Points on a hilly landscape, in no order, each with its height.
From any point a ball takes the steepest step (drop divided by distance) to one of its 2 nearest points. It stops when none of these is lower. Distance is the straight distance between rows; heights are no part of it.
q_23: [157 129 154 102 132 128 138 143 130 122 181  90 106 166 144 150 185  86
 124 158 140  97 114 134 142 152 111 103 168 102 102 145 135 119 131 115
 118 140 128 124 153 129 126 106 133 142 148 134 161  85  95 103 151  94
 145 135 137 116]  h=407
q_993: [113 109 137 144 148 114  87 104  67 127 129 133 167 131 187  95 128 108
 128 149 126 105 177 188  98  92 127 142  99 132 147 183 126  98 138 150
 183 110 166  92 150 123 171  69  84 138 169  99 112 213 151 120 134 147
  79 127 117 153]  h=219
q_846: [137 102 196 145 165  94 105 114 101 175 129 152 171 139 163 131 154  50
 103 111 167 106 122 176  73 127 117 156 176 119 120 104 141 111  68 138
 161 137 122 111 160 124 117  57 146 120 158 167 143 133  97 122 182  87
 184 128  96 122]  h=544
q_410: [168 173 143  80 112  99 124  79 135 155 173  65 113 201 123 163 161  39
 139 168 132 132 146 117 141 148 108  99 152 105 104 148 150 160 129 117
 144 173 159 161 170 117 130 114 105 167 128 143 135  92 105  95 129  86
 138 146 151  79]  h=466
q_919: [175 116 110 156 106 126  95  76  73 162 159 117 161 188 129 144 149  53
 111 166 150 119 171 146  96 112 107 128  92 114 142 155 133 138 107 125
 149 146 184 139 138 139 134  86  81 158 172  98 112 167 128 143 128 125
 132 139 137 130]  h=638
q_674: [135  88 135 167 153 136 132 147 168 127  93 176 133  75 107 136 120 108
 111  84 150 127  94 115 111 113 128 172 138 163 164  73 111 131 108 115
 105 123  79 118  72 143  99 137 169  87 123 169 141  95 100 146 148 119
 180 115 106 127]  h=305
q_38: [130  64 171 180 167 128 145 116 160 154 131 200 166  70 124 129 107  76
 104  66 173 105 103 123  94  67 144 199 119 158 177  79  94  98  97 114
 111 128  75 102  64 167 117 119 165 121 150 167 123 120 103 165 166 128
 196 130  80 164]  h=776
q_256: [104 168 135  86 125  82 137 131 117 115  83 126 126 138 132 118 143 151
 130 132  99 144 123 139 141 194 131 101 157 109  87 134 182 140 150 169
 166 125 128 123 182  78 122 127 125  96 126 137 137 126 141  99 142 117
  94 145 138 100]  h=692
q_399: [147 100 124 146 120 163 130 125  99 120 189 101 128 162 159 131 163 104
 113 157 141 107 150 139 134 100 135 124 108 103 141 171  96 103 125 107
 103 130 148 120 111 148 154 112  97 178 168  94 142 145 134 133 117 142
 125 127 143 178]  h=402
q_935: [145 103 170 147 124 195 123 137 151 139 140 148 169  98 129 108 108 105
  91 124 174 101 119  80  91  62 150 156 114 146 146 154  95 119 105 117
 105 149 112 107  57 153 122 156 105 150 170 146  92 152 132 159 108 146
 173 153  85 169]  h=460
q_205: [112 126 135  96 115 156 150 144 152  86 131 121  96 121 132 124 117 192
 142 117 112 104 113 115 148 149 144 109 131 117 107 155 130 115 153 136
 124 121 112 108 132 108 144 146 138 138 131 108 129 127 140 127 116 155
 110 135 123 144]  h=347
q_389: [ 87 211 159  44 106  93 144  82 125 145  92  90 126 153 144 132 123 108
 120 176  94 139 148 122 119 154 156  89 171  92  72 135 185 165 131 156
 160 160 137 158 179  74 145 152  70 119 113 172 123  94 152  97 135 103
  98 164 127  75]  h=777
q_976: [113 122 113 128 126 132  75  96  79 120 147 123 147 145 168 118 142 122
 122 144 113  94 177 176 123  69 134 140  79 115 142 192 131 109 146 131
 163 121 178 113 132 121 187 104  63 161 154  59 116 202 171 137 103 142
  83 139 136 159]  h=125
q_670: [130 116  53 179 124 135 126 128  95 103 140 104  93 140 107 136 131 166
 155 136  96 145 153 165 160 136 125 133  88 106 169 143  92 109 168 105
 125 101 159 125 132 148 145 113 119 130 114  54 130 151 156 128 118 173
  80  97 145 153]  h=485
q_746: [ 91 123 157 113 144 134 116 150 149  98 118 157 124  95 147  86 101 208
 140  97 103 102 133 130 121 106 152 107 115 141 117 165 126  95 162 145
 156  93 131  77 141 116 153 118 125 143 125 113 112 180 149 133 117 171
  67 134 102 149]  h=409
q_959: [153 138 102  99  87 136 117  72 111 143 185  57 117 203 133 150 154  92
 129 166 134 120 168 143 142 105 122 101  86  96 126 174 136 139 133 105
 129 155 170 163 138 135 182 123  57 191 135  96 137 122 141 136 100 118
 115 159 161 129]  h=467
q_586: [150  70 111 174 156 124 141 129 147 156 130 164 142 103 118 153 146  70
 107  95 163 123 102 131 118 106 133 181 146 137 172  49  89 120  89 103
  92 125  88 117  76 169 108 104 159  93 134 172 157  91  90 134 171 117
 203 105 106 135]  h=386
q_602: [135 103 102 174 134 142 111 132 133 133  74 165 151  99  91 153 117  95
 116 100 149 144 109 112 114 123 112 165 136 154 150  51 111 168  88 131
 102 127 107 159  71 141  87 140 161  73 131 168 140  97 106 157 142 109
 172 102 114  99]  h=201
q_847: [168 142 162  97 133  93 130 109 107 152 171  68 107 186 136 148 185  49
 128 171 136 113 133 149 133 157 108 102 165 108 103 150 152 133 121 111
 141 149 142 138 180 124 133  99 119 155 141 145 159  88 100  96 142  77
 143 138 138  88]  h=437
q_155: [125 109 173  86 135 155 148 162 150 100 140 122 112 120 156 105 144 158
 125 122 121  93  99 118 133 138 144 110 171 115  89 164 140  98 138 140
 132 124  95  95 143 112 136 130 149 133 137 135 133 112 130 103 143 123
 124 147 124 142]  h=393
q_282: [130  98 150 160 145 133 144 170 159 105 100 171 109  76 100  95  88 201
 154  67 124 141 101 113 139 132 129 125 121 175 143 110 117 105 169 127
 124  98 101  92 113 143 100 139 173 122 103 131 119 144 114 148 118 174
 107 131 117 151]  h=381
q_598: [121 162  96 117 111  81 133 121 105 111 108 112 107 145  99 141 163 139
 143 129 107 151 138 144 161 200 104 112 125 107 120 126 173 154 148 142
 159 118 149 148 182 105 114 127 133 108 115 110 135 116 137 108 138 116
  96 121 158  99]  h=669
q_572: [148 128  89 157 115 124 108 108  99 126 136 107 110 167 111 151 155 103
 141 155 130 125 153 146 134 143 118 125 109 117 147 145 127 145 125 113
 129 122 162 141 138 147 128 110 121 128 141 101 122 125 135 130 124 142
 110 107 142 115]  h=646
q_312: [130 200  23 115  85  55 165  90 124 130 136  67  91 165  82 157 151 144
 179 153  94 215 146 122 191 209 106 123 117 106 131 115 159 169 140 114
 134 128 155 215 170 125 130 152 129 141  94 118 152  79 133 119 125 100
 108 105 205  87]  h=613
q_748: [132 100 168 142 151 180 146 165 167 104 171 133  96  81 143  85 113 182
 133  99 125  99 109 108 133  90 157 124 127 146 136 152  99  78 157 104
 100 101  97  81 107 145 141 133 154 166 134 122 128 136 126 137 113 179
 122 132  95 177]  h=556
q_854: [114 100 104 118 117 136 126 128 104  91 164 101  99 142 157 123 159 178
 149 132 105 100 159 166 164 105 133 109  99 104 131 185 112  90 165 121
 145 105 152 108 139 124 194 111 100 163 130  57 144 164 155 129 115 148
  79 121 135 162]  h=309
q_328: [129 191  72 109 101  53 153 101 117 115 128  91  98 160  97 156 164 112
 166 149 100 183 146 138 183 212 100 115 129 106 117 130 169 169 145 130
 159 125 154 180 188  98 127 151 124 124 104 118 154  91 125 116 129  99
 105 117 188  75]  h=642
q_690: [184 112  82 160 137  93 129  97  68 148 193  76 101 176 138 153 188  47
 148 177 145 137 152 171 134 152  99 131 115 112 135 135 123 119 132  85
 139 125 162 136 180 162 129  74 126 156 152 100 157 106 114 101 154 111
 123 102 151 113]  h=697
q_647: [ 99 112 163 154 157 120  93 122  98 131 109 169 167 112 166  82 105 127
 127 132 124  94 166 164  89  75 148 148  98 153 152 178 121  90 138 161
 162  93 159  70 137 127 156  83 106 128 161 100  94 209 153 133 132 157
  67 127  98 161]  h=295
q_120: [ 93 160 149 102 121 128 110 131 132 136  52 148 160 121 121 126 102 129
 106 132 120 134 122 110  95 143 138 115 148 131  98 112 160 171 108 156
 135 146 131 140 121  97 107 158 123  73 137 165 106 120 142 119 125 122
 120 141  97  99]  h=475
q_185: [127 114  72 152 118 121  95  90  67 111 175  96 119 150 152 133 149 135
 143 151 103 107 190 194 151  86 121 141  61 113 165 178 114  98 152 109
 157 116 184 130 130 142 189 111  76 158 140  38 122 188 169 136 114 137
  90 114 158 149]  h=218
q_823: [119 119 207 113 145 154 116 133 147 151 103 166 177  97 158 100 103 107
  91 133 160  94 119 103  61  80 158 150 152 137 106 135 139 120  92 137
 137 150  96 100 100 121 117 136 124 117 176 178  95 138 128 116 141 123
 159 166  74 141]  h=533
q_596: [149 102 193 115 173 119 136 170 152 122 163 145 122 112 163 118 174 112
 112 105 146  84  87 149 111 130 131 141 199 135 100 124 129  66 109 124
 135 120  86  73 146 133 127  86 165 119 160 164 157  91  87  99 185  93
 181 141 103 131]  h=452
q_886: [142 136  45 161 109 141 113 117 120 137 103 116 129 146  78 166 124 101
 131 154 122 176 125  98 130 154 111 131 120 130 135  88 116 198 104 123
  67 126 127 182  90 161  91 146 142  99 114 154 137  79 119 142 128 103
 146  83 153  85]  h=392
q_433: [146  87 172 175 159 166 130 151 118 129 189 156 134 116 149  85 136  96
 119 120 143  95 140 133 112  59 137 157 113 156 167 148  89  69 141 120
 107 110 131  72  97 171 142 102 129 166 171 107 123 170 134 156 132 165
 126 115 117 214]  h=484
q_528: [100 125 111 151 132 116 103 124 109 104 101 163 125 115 133 110 103 187
 152 103  98 117 153 166 127 105 133 140  75 149 165 162 112 102 162 147
 160  97 166  92 136 131 146 104 117 123 111  59  91 206 155 147 104 179
  57 122 126 154]  h=581
q_626: [129 150 108 108 128 108 134 164 148 134  97 124 124 107  90 149 152 115
 120 116 132 173  98 100 158 184 101 126 180 141 109  52 142 176 117 134
 103 140  97 167 127 104  88 162 174  67 106 166 166  68  93 110 155  74
 174 115 173  85]  h=567
q_987: [117 150 135  65  82 126 111  87 128 125 168  68 117 197 159 147 150 124
 131 159 122  97 153 140 149 108 134  90 108  91 104 185 156 130 132 123
 142 156 153 153 142 101 193 125  56 186 131 104 133 125 154 124 108 108
 111 167 144 121]  h=495
q_777: [116 111 136  98 123 138 144 149 148  80 130 138 104 111 143 104 117 221
 153  96  99 114 118 140 153 133 137 100 112 119 109 159 131  90 168 148
 143 107 124  89 157 116 157 121 132 146 107  86 134 159 154 134 110 165
  76 135 132 150]  h=395
q_179: [150  99 113 125 134 140 124 127  93 104 211  81 112 157 187 122 187 124
 139 146 126 100 160 166 157  94 126 116  99 109 135 194 111  77 165 115
 138 114 166 117 127 136 187 102 103 178 155  72 163 158 144 125 129 147
  95 122 140 175]  h=358
q_374: [113 128 126 129 106 187 120 139 147 104 128 133 126 112 124 131  65 182
 120 133 130 127 107  84 117  89 151 126  96 124 144 159  96 136 109 109
  91 148 107 123  70 132 135 191 121 152 112 118  75 158 158 158  71 151
 147 145  92 151]  h=369
q_154: [104 172 135  43  84 137 141  92 146 121 144  69 100 178 145 138 127 139
 125 164 116  95 128 112 142 141 148  81 142  90  87 170 157 137 122 119
 128 162 126 155 138  89 165 156  80 171 106 129 122 100 148 107 110 101
 122 157 145 111]  h=521
q_428: [139 119 151 136 112 202 123 141 136 120 157 128 139 118 129 123 107 142
 101 143 160 106 131  88 103  73 149 126 111 118 143 167  95 123 113 106
  89 145 116 113  63 147 141 171  94 162 155 122  96 147 145 163  83 145
 153 146 101 178]  h=420
q_491: [114 121  47 144 113 100 111  91  68 104 158  90  96 134 145 136 160 160
 159 149  98 122 176 195 163 128 116 147  68 107 157 176 135  92 172 106
 187 107 174 135 167 125 175 115 101 145 114  25 142 158 168 120 128 145
  72 107 154 132]  h=302
q_584: [137 114  98 138 123 162 147 142 132 120 153 102  96 143 121 145 153 136
 122 143 137 118 126 121 145 138 124 110 134 102 129 137 101 129 133 102
  85 125 115 129 114 153 134 134 124 139 126 108 149 103 135 120 124 143
 132 118 132 140]  h=323
q_681: [115 128  88 111  97 164 134 117 133 109 164  77 103 169 129 145 133 181
 134 155 113 113 142 134 153 113 134 105  93  92 137 169  97 118 132 105
  99 126 133 138 107 132 174 153 101 170 107  69 138 130 161 144  97 147
 108 132 147 158]  h=202
q_641: [102 143 171  93 148  94 136 127 111 126  85 131 140 124 159 108 146 144
 129 141 104 128 139 153 110 165 138 108 173 108  85 138 177 126 136 172
 176 113 127 107 196  81 141  94 110 101 151 148 135 131 134  98 161 116
  89 132 108  92]  h=710
q_175: [148 111 178  95 158 146 151 181 160  98 162 122 103 110 150 111 163 150
 122 119 137  84  89 128 132 138 130 120 184 120  89 142 140  80 132 108
 118 123  78  83 141 130 131 123 165 126 143 148 157  87 102  97 168 103
 159 139 112 141]  h=422
q_284: [150 105 185 133 194  86 133 153 132 138 151 146 126 124 151 130 181  86
 109  93 153 101  92 181 116 147 117 147 190 120 122 102 134  85  85 129
 140 117 108  91 168 122 114  67 179  98 140 168 166  86  71 104 189  74
 189 127 114 127]  h=483
q_12: [ 88 117 161 108 143 130 120 147 155 105 132 165 114  75 143  67  63 244
 159  73  89 109 125 135 129  72 167 109  83 153 135 160 114  78 173 154
 157  88 123  64 134 128 155 123 128 170  96  88 104 185 150 147  89 187
  61 136 107 153]  h=351
q_971: [115 135 174 120 130 136 103 119 132 160  83 150 168 131 139 133 114  82
  97 148 149 114 120 118  74 124 139 133 150 134 100 111 148 165  75 150
 150 147 126 139 122 110  96 133 114  83 150 171 108 118 121 124 141 107
 151 154  92 105]  h=514
q_489: [145 129 172 118 133 120  93  90 108 204 107 133 184 157 138 142 122  35
  97 145 159 131 130 123  76 121 114 130 145 124 103  93 156 174  68 143
 154 167 144 159 148 116  97 103 114  97 149 178 124 115 109 117 146  91
 168 144 106  91]  h=549
q_785: [116 185  87  81  90 112 163 164 136 114  78 121 125 100  88 149 113 175
 130 133 117 201  96  74 181 208 100 108 161 140  80  57 161 172 152 156
  93 150 102 180 122  80 101 192 162 100  83 163 138  91 116 116 114  89
 159 127 212 112]  h=629
q_921: [ 97 166 184  64 150 116 141 140 142 142  90 119 136 126 149 113 135 120
 107 141 110 120 103 115 110 163 142 105 208 114  70 122 179 139 121 161
 156 149 110 127 167  75 110 137 128  76 132 171 131  95 125  78 157  93
 136 150 119  87]  h=731
q_58: [132 199 122  72  94  95 138  76 150 154 142  58 107 204 102 157 132  58
 137 169 115 151 147  92 147 165 115 112 161 114 100 134 149 191 116 123
 135 177 163 189 157 120 113 143 113 144  99 162 134  77 112 111 120  84
 138 134 161  69]  h=501
q_838: [ 82 196 148  42  95 137 154 118 154 120  86 113 128 131 136 140 100 136
 116 152 112 130 110  77 132 160 140 104 184 122  66 117 179 171 114 138
 121 179 109 160 130  85 107 202 134  99  87 169 107  86 136  92 125  89
 147 145 145  93]  h=569
q_320: [185  86 107 180 128 119 109  88  97 189 138 145 167 161 112 163 155  11
  95 142 159 130 125 138  97 111 108 160 113 126 144  79 109 160  57 119
 121 149 139 155 128 161  89  72 133 135 141 154 143 107  84 144 164  87
 186 113 136 107]  h=500
q_33: [153  97  65 167 157 108 157 173 152 138  99 152 132  79 102 144 156 133
 123  84 137 186  93 126 160 166 110 160 162 138 151  20 111 142 135 114
  79 113  82 151  89 140  86 129 173  57 106 167 185  76  87 119 156 109
 163  96 161 114]  h=492
q_723: [145 117  99 127 158  91 138 171 150 132  91 158 127  84  96 151 153 112
 109  73 139 174  91 120 153 172 107 162 173 149 130  22 129 154 110 141
 113 128  91 147 114 110  84 142 182  44 118 176 180  70  69 120 161  78
 184 107 164 101]  h=531
q_241: [125 171 178  79 138  82 124 121 126 158 115 101 134 158 131 130 156  74
 124 150 127 137 126 138 120 171 128 107 191 116  82 112 179 157 111 145
 164 154 127 141 175  97 106 115 136  91 131 167 145  94 108  86 158  74
 142 133 120  75]  h=747
q_145: [111 115 127 179 140 124 117 154 134 106 102 186 123  98 108  95  79 197
 158  87 109 134 147 143 124 102 126 134  80 179 175 131 103 108 167 146
 137  90 145  84 123 153 117 118 147 112  95  86  93 189 140 155 109 186
  70 121 115 154]  h=623
q_229: [186 111 137 161 114 130  99  91  77 195 156 139 182 175 129 129 145  20
 100 152 175 126 138 149  81 107  97 146  90 120 140 118 133 143  88 131
 139 158 163 134 154 150 109  65  92 165 169 132 123 155 109 144 130 112
 165 150 139 130]  h=608
q_654: [ 86 123 130 118 126 156 121 139 152 100 149 149 106  96 140 100  74 250
 156  83  82 108 126 137 128  62 164 115  79 139 159 170  93  86 157 136
 128 107 126  83 110 131 175 143 110 171  86  72 101 211 168 156  75 175
  73 130 110 178]  h=281
q_199: [101 159  84  92  85 123 167 114 142 100 135  81  83 163 120 153 130 191
 135 143 105 129 129 127 179 181 125  91 122  88 102 148 134 133 138 120
 112 131 120 164 150 107 158 154 114 154  91  96 150  99 151 122 109 128
 115 135 167 126]  h=321
q_70: [131  94 199 155 172 167 134 161 153 109 197 155 121  81 153  60 125 141
 132  93 138  89 126 117 121  52 160 144 125 160 149 166  99  58 157 112
 116 103 103  64  94 170 141 118 152 180 161 127 124 154 130 156 131 167
 126 124  93 191]  h=523
q_380: [135 158  57 143  90 107 122 126 117 123  94 115 112 148  78 162 139 131
 145 140 115 184 129 113 151 192 107 128 125 125 127  95 146 182 121 138
 103 124 145 184 131 126 100 149 148  99 111 127 134  99 129 136 121 117
 124  94 171  89]  h=454
q_416: [163 101 169 149 140 173 123 144 117 128 184 137 145 135 167 114 154  89
 106 140 160  83 138 120 113  75 134 129 125 124 139 160 104  93 122 116
 106 128 129  97 101 142 145 116 110 165 180 121 132 145 122 140 127 134
 150 132 121 190]  h=440
q_437: [161  81 105 177 143 129 124 108 126 171 128 159 153 129 104 164 152  34
  91 109 165 130 110 130 111 109 125 175 128 128 165  56  87 151  68 116
 107 135 113 142  93 172  92  93 142 106 135 167 152  98  94 145 162  94
 200  99 120 110]  h=444
q_946: [ 81 139 162 112 132 137 125 145 158 116  56 164 140  89 136 107  77 198
 125 115 108 117 113 100 101 114 161 118 131 140 107 146 138 135 135 151
 146 115 113  97 131 103 127 158 125 107 122 148  87 151 153 125 110 154
 100 142  81 121]  h=511
q_494: [126 198  24 119  71  90 150  82 128 133 127  73  99 176  78 165 116 130
 163 159 103 202 143 100 174 191 116 119 118 115 125 113 141 193 116 120
  88 136 150 218 139 139 129 165 122 147  81 138 142  84 132 131 104  98
 112  96 184  78]  h=580
q_580: [149  76  68 187 155 128 160 154 154 144 113 149 134  94 109 148 146 101
 115  92 142 156  95 132 145 132 124 180 150 134 165  26  90 129 114  97
  74 113  71 134  74 167  95 107 162  79 108 179 184  72  96 121 168 123
 182  80 128 115]  h=447
q_692: [110 118 108 148 122 168 133 149 150  96 141 143  97 107 118 118  63 232
 157 101 107 140 113 124 139  84 146 115  82 135 165 144  75 108 151 116
  97 111 115 111  94 143 156 159 122 155  88  85  97 184 157 162  72 196
 105 124 107 175]  h=184
q_811: [152 117  55 175 131  84 155 185 117 113  61 151 119  95  78 131 131 194
 157 106 117 217 108 121 176 198  94 132 123 131 130  64 133 137 186 139
 125  91 133 142 141 116 106 128 162 110  94 106 140 136 119 137 119 154
  93 104 191 148]  h=221
q_708: [ 85 190 153  71 115 144 138 133 153 125  45 139 153  94 136 128  86 139
 109 143 129 144 104  73 104 146 135 124 179 146  69  87 167 182 104 142
 123 168 106 159 112  80  96 213 140  66 104 186 109 103 139  98 129  94
 157 151 118  79]  h=595
q_240: [173 117 124 117 110 153 113 104  98 144 198  84 132 180 163 137 176  69
 111 165 155 109 153 135 134  94 114 108 103 101 132 169 124 106 131 112
 121 143 167 142 124 145 162 104  73 191 167 102 137 128 125 131 112 132
 129 152 149 148]  h=435
q_944: [144  99  69 189 104 156 109 123 125 144 108 141 151 126  90 158 121  86
 113 141 148 152 130  99 119 122 128 154 113 134 156  79  89 172  93 120
  79 131 128 167  67 179  95 140 130 106 129 161 128  95 117 155 124 117
 164  98 121 104]  h=311
q_291: [101 178  98  89  92 123 124 158 138 122  57 146 141  94  95 148  90 158
 126 111 109 205  86  67 149 186  84 128 150 156  80  51 161 179 130 169
 101 155 111 183 111  77  92 207 168  73  86 165 133  98 119 133 111  83
 154 128 188  84]  h=652
q_438: [151 106 137 129 145 152 136 154 131 109 175 105  99 136 142 129 174 112
 120 137 147  96 121 135 138 122 127 110 148 114 123 153 115  96 134 111
 109 117 119  95 123 147 140 112 135 142 151 122 160 106 121 114 142 132
 131 129 124 147]  h=368
q_105: [124 127 201 119 140 144 102 125 121 150 120 146 180 127 170  98 119  99
  99 141 149  91 138 120  74  98 153 127 148 121 104 158 143 120 108 157
 154 132 128 105 136 111 138 106  93 130 176 154 107 154 134 119 143 125
 130 150  81 132]  h=562
q_794: [136 108  65 163 139  91 123 112  63  92 149 111  97 126 147 132 171 140
 155 155 110 125 172 200 155 153 103 154  94 125 159 156 135  88 169 117
 189 100 174 111 185 131 139  96 136 119 135  53 135 163 143 105 153 151
  70  93 156 128]  h=371
q_123: [104 209  84  83  74  98 140  87 145 135 115  82 113 178  81 162 119 107
 150 157 103 174 130  88 169 174 110 111 145 123 110 123 155 199 100 141
 116 160 155 212 144 116 113 172 128 132  82 154 127  79 129 130 108  94
 127 120 178  70]  h=540
q_964: [163 100 157 160 144 111 103 112  84 176 148 138 168 161 152 128 160  36
 107 145 166 112 140 171  81 115 111 137 125 122 135 119 135 126  77 136
 147 134 147 130 164 136 115  60 125 143 167 138 132 147 104 122 160 101
 166 124 116 128]  h=577
q_262: [ 99 191 152  37 101 138 155 115 156 117 123  82 116 154 141 139 127 121
 120 167 118 105 118  83 143 164 146  89 181  99  75 142 166 149 118 135
 124 170 106 152 145  91 123 171 117 140  98 152 121  86 139  81 128  78
 147 162 146  97]  h=546
q_815: [131  89 146 205 162 152 155 149 156 136 147 178 131  75 109  92  86 135
 148  69 139 129 115 128 117  70 146 160 105 188 206 102  76  84 157 110
  87  93  84 100  67 196 107 131 165 133 114 135 107 146 127 174 124 184
 132 106  88 168]  h=709
q_982: [120 184 169  64 129  70 130  88 107 166 120  82 130 174 143 136 147  78
 136 171 105 145 150 141 121 167 127  95 168  98  76 142 189 156 134 147
 174 151 148 159 203  87 137 111  98 125 126 166 140 107 128  96 144  79
 108 146 126  59]  h=763
q_917: [119 119 130 133 140 128 143 175 157 106  78 164 124  94 107 118 100 193
 144  96 119 151  92 112 140 156 123 116 139 145 123 100 133 132 148 152
 127 111 108 122 130 114  99 144 173  99 113 135 119 126 121 129 117 156
 122 133 132 134]  h=370
q_635: [102 126 194 126 157 155 134 151 176 116 123 170 135  47 127  70  54 205
 135  84 130 111 114  88  96  67 164 130 105 191 149 149 119  97 144 122
 131 109  93  82  92 150 118 158 156 142 119 144  65 163 139 147 102 174
 110 145  58 156]  h=211
q_995: [110 107  93 128 111 149 135 125 126  98 160 107  89 136 134 127 113 221
 152 115  95 117 135 157 159 100 136 101  87  99 141 166  93  99 165 110
 123 118 134 113 114 127 182 143 108 160  97  54 135 171 162 155  97 167
  84 120 133 178]  h=278
q_536: [126 121 160 128 130 134  94 108 104 145 133 137 154 160 148 121 133  96
 113 146 135  99 157 142  93 113 137 121 111 111 121 165 138 129 118 145
 151 128 154 113 143 118 145  98  91 130 167 122 113 163 142 125 128 135
 110 147 106 139]  h=589
q_119: [116 194  97  79  95 115 153 140 137 137 104  99 122 132  93 161 126 120
 124 146 116 187 107  79 174 198  98 123 175 145  98  63 157 195 124 142
  90 164 115 196 135  96  89 189 163  81  82 177 152  69 107 106 132  71
 167 117 201  74]  h=600
q_533: [100 131 164 120 133 177 123 142 168 102 118 160 132  68 132 107  51 204
 138 112 122 116 116  78  96  70 165 128 109 154 134 162 108 120 125 112
 113 134 100  96  77 130 132 188 133 150 125 127  70 165 149 154  67 162
 131 153  71 152]  h=301
q_402: [153 101 102 148 150 100 158 188 147 108  74 168 120  81  83 117 115 201
 147  88 128 194  90 102 174 188 109 124 137 153 124  67 129 131 182 146
 121  99 115 135 125 109  91 134 168 108  93 131 133 121 108 139 124 153
 112 120 167 146]  h=296
q_706: [168 141  68 153 111 100 123  98  96 149 155  76 100 181 111 162 170  63
 132 175 131 146 154 146 144 166 111 127 121 110 136 133 123 162 128  95
 120 121 162 164 149 152 115 110 118 147 134 118 144 101 117 111 132 120
 127 110 150  92]  h=672
q_712: [126 107 111 179 129 133 117 133 106 106 133 148 117 123 123 121 118 149
 150 125 110 108 153 160 128 113 126 137  91 134 167 155  95 100 156 125
 128 103 154 100 119 154 143 109 127 131 131  69 118 175 146 144 115 175
  90 107 117 162]  h=536
q_832: [176 112 152 148 138 112 100  81 104 211 133 146 186 165 117 145 139   7
  98 141 176 130 131 140  75 112  98 143 129 116 118  75 129 167  49 125
 147 171 144 157 163 137  89  73 120 128 142 169 145 114  81 128 156  80
 195 137 118 101]  h=542
q_351: [117 103 188 142 163 134 140 160 174 123 112 187 133  59 118  70  73 191
 153  56 130 117 100 113 118  96 152 132 107 191 150 124 126  87 166 134
 138  94  91  83 122 155 105 129 176 128 122 147  98 143 118 135 128 179
 116 139  87 148]  h=308
q_280: [ 94 176 117  87 108 152 129 144 148 107  43 156 146  84 109 145  69 170
 121 119 114 167  89  69 119 160 111 134 151 149  82  77 162 177 114 146
 109 158 107 159  97  78  93 213 164  72  97 174 107 109 130 129 106 105
 153 139 132  94]  h=622
q_751: [136 110 180 135 176  74 113 133 111 169 140 138 142 138 157 146 173  65
 106 103 147 128 112 196 101 159 103 151 193 118 114  84 153 119  76 130
 171 131 124 117 188 106 106  58 164  92 133 166 163 105  79  95 196  67
 191 122 109  97]  h=513
q_523: [124 114 101 132 123 166 151 151 153 100 131 127  98 118 112 134  91 207
 134 123 114 127 109 119 150 137 139 110 114 125 138 136  93 115 141 116
  95 117 111 122  99 135 144 156 130 139 104 105 122 137 144 149  93 173
 113 125 119 155]  h=282
q_486: [105 137 145 124 125 146 124 158 149 110  71 164 134  96 102 128 100 147
 115 111 133 128 114  98 121 150 123 131 141 151 119 112 141 155 112 138
 129 133 109 130 100 111  99 158 155  82 123 151 107 123 126 137 125 133
 143 132 109 116]  h=428
q_457: [ 98 127 173 125 138 143 109 135 141 118  95 158 154 106 145 100  93 153
 110 117 122  99 144 122  98 103 152 124 112 140 130 160 124 113 126 148
 143 107 130  91 112 123 137 125 106 130 155 131  92 166 148 137 113 156
  96 136  87 138]  h=462
q_698: [126  76 177 185 166 151 145 140 176 142 146 180 147  60 119 101  98 101
 125  68 156 110 107 108 103  59 154 178 102 187 192 100  79  83 130 105
 103 117  66  91  53 182 116 140 165 141 141 159 111 132 117 178 142 158
 174 120  74 169]  h=745
q_880: [114 142 116 127 114 113  95  90  99 123 121 119 134 161 130 134 138 107
 128 147 126 124 169 150 109 129 127 123  97 106 136 167 147 149 119 137
 160 126 173 133 140 118 147 115  93 125 146 102 101 156 151 130  99 138
  95 130 123 110]  h=616
q_758: [119 100 128 194 150 142 132 152 138 120 143 180 114  86 107  87  62 171
 166  75 124 131 124 129 132  75 140 134  84 194 195 118  75  88 174 124
 105  95 121 101 100 182 114 126 159 133  94 102  95 174 138 165 107 205
  90 102  98 168]  h=667
q_152: [134 110  26 189 134 101 146 130  86  96 138 101  93 109 125 134 150 172
 162 147 105 148 155 182 176 157 101 145  82 114 165 138 113  93 186  98
 155  95 160 130 169 151 139 113 126 121 110  44 143 153 143 109 143 178
  59  97 162 144]  h=434
q_570: [128 112 193 145 134 158 109 123 142 158 116 181 202 103 144 107 102  92
  85 127 177  95 129  95  67  67 149 162 114 144 130 141 116 115  87 138
 134 142 114 107  74 136 112 137 105 132 180 162  85 161 133 149 127 137
 165 154  73 161]  h=502
q_473: [126 136  94 109  95 141 141 112 135 115 144  75  91 170 126 160 131 146
 132 160 119 124 139 118 155 142 125 102 115  90 127 163 114 144 128 109
  98 131 138 161 120 126 146 146 108 160 119 110 138 105 144 136 100 128
 121 135 151 121]  h=265

Where does a ball stop that starts at each point below?
q_690 => q_635
q_598 => q_681
q_706 => q_635

Call two points neighbours if one is among the 2 nearest of the other. Go from one point of each pair to the other, from neighbour to neighbour, staying as low as possible. Name the highest point that can't be avoided.
q_917 and q_602 => q_489
q_976 and q_681 => q_748
q_976 and q_692 => q_457
q_811 and q_635 => q_282
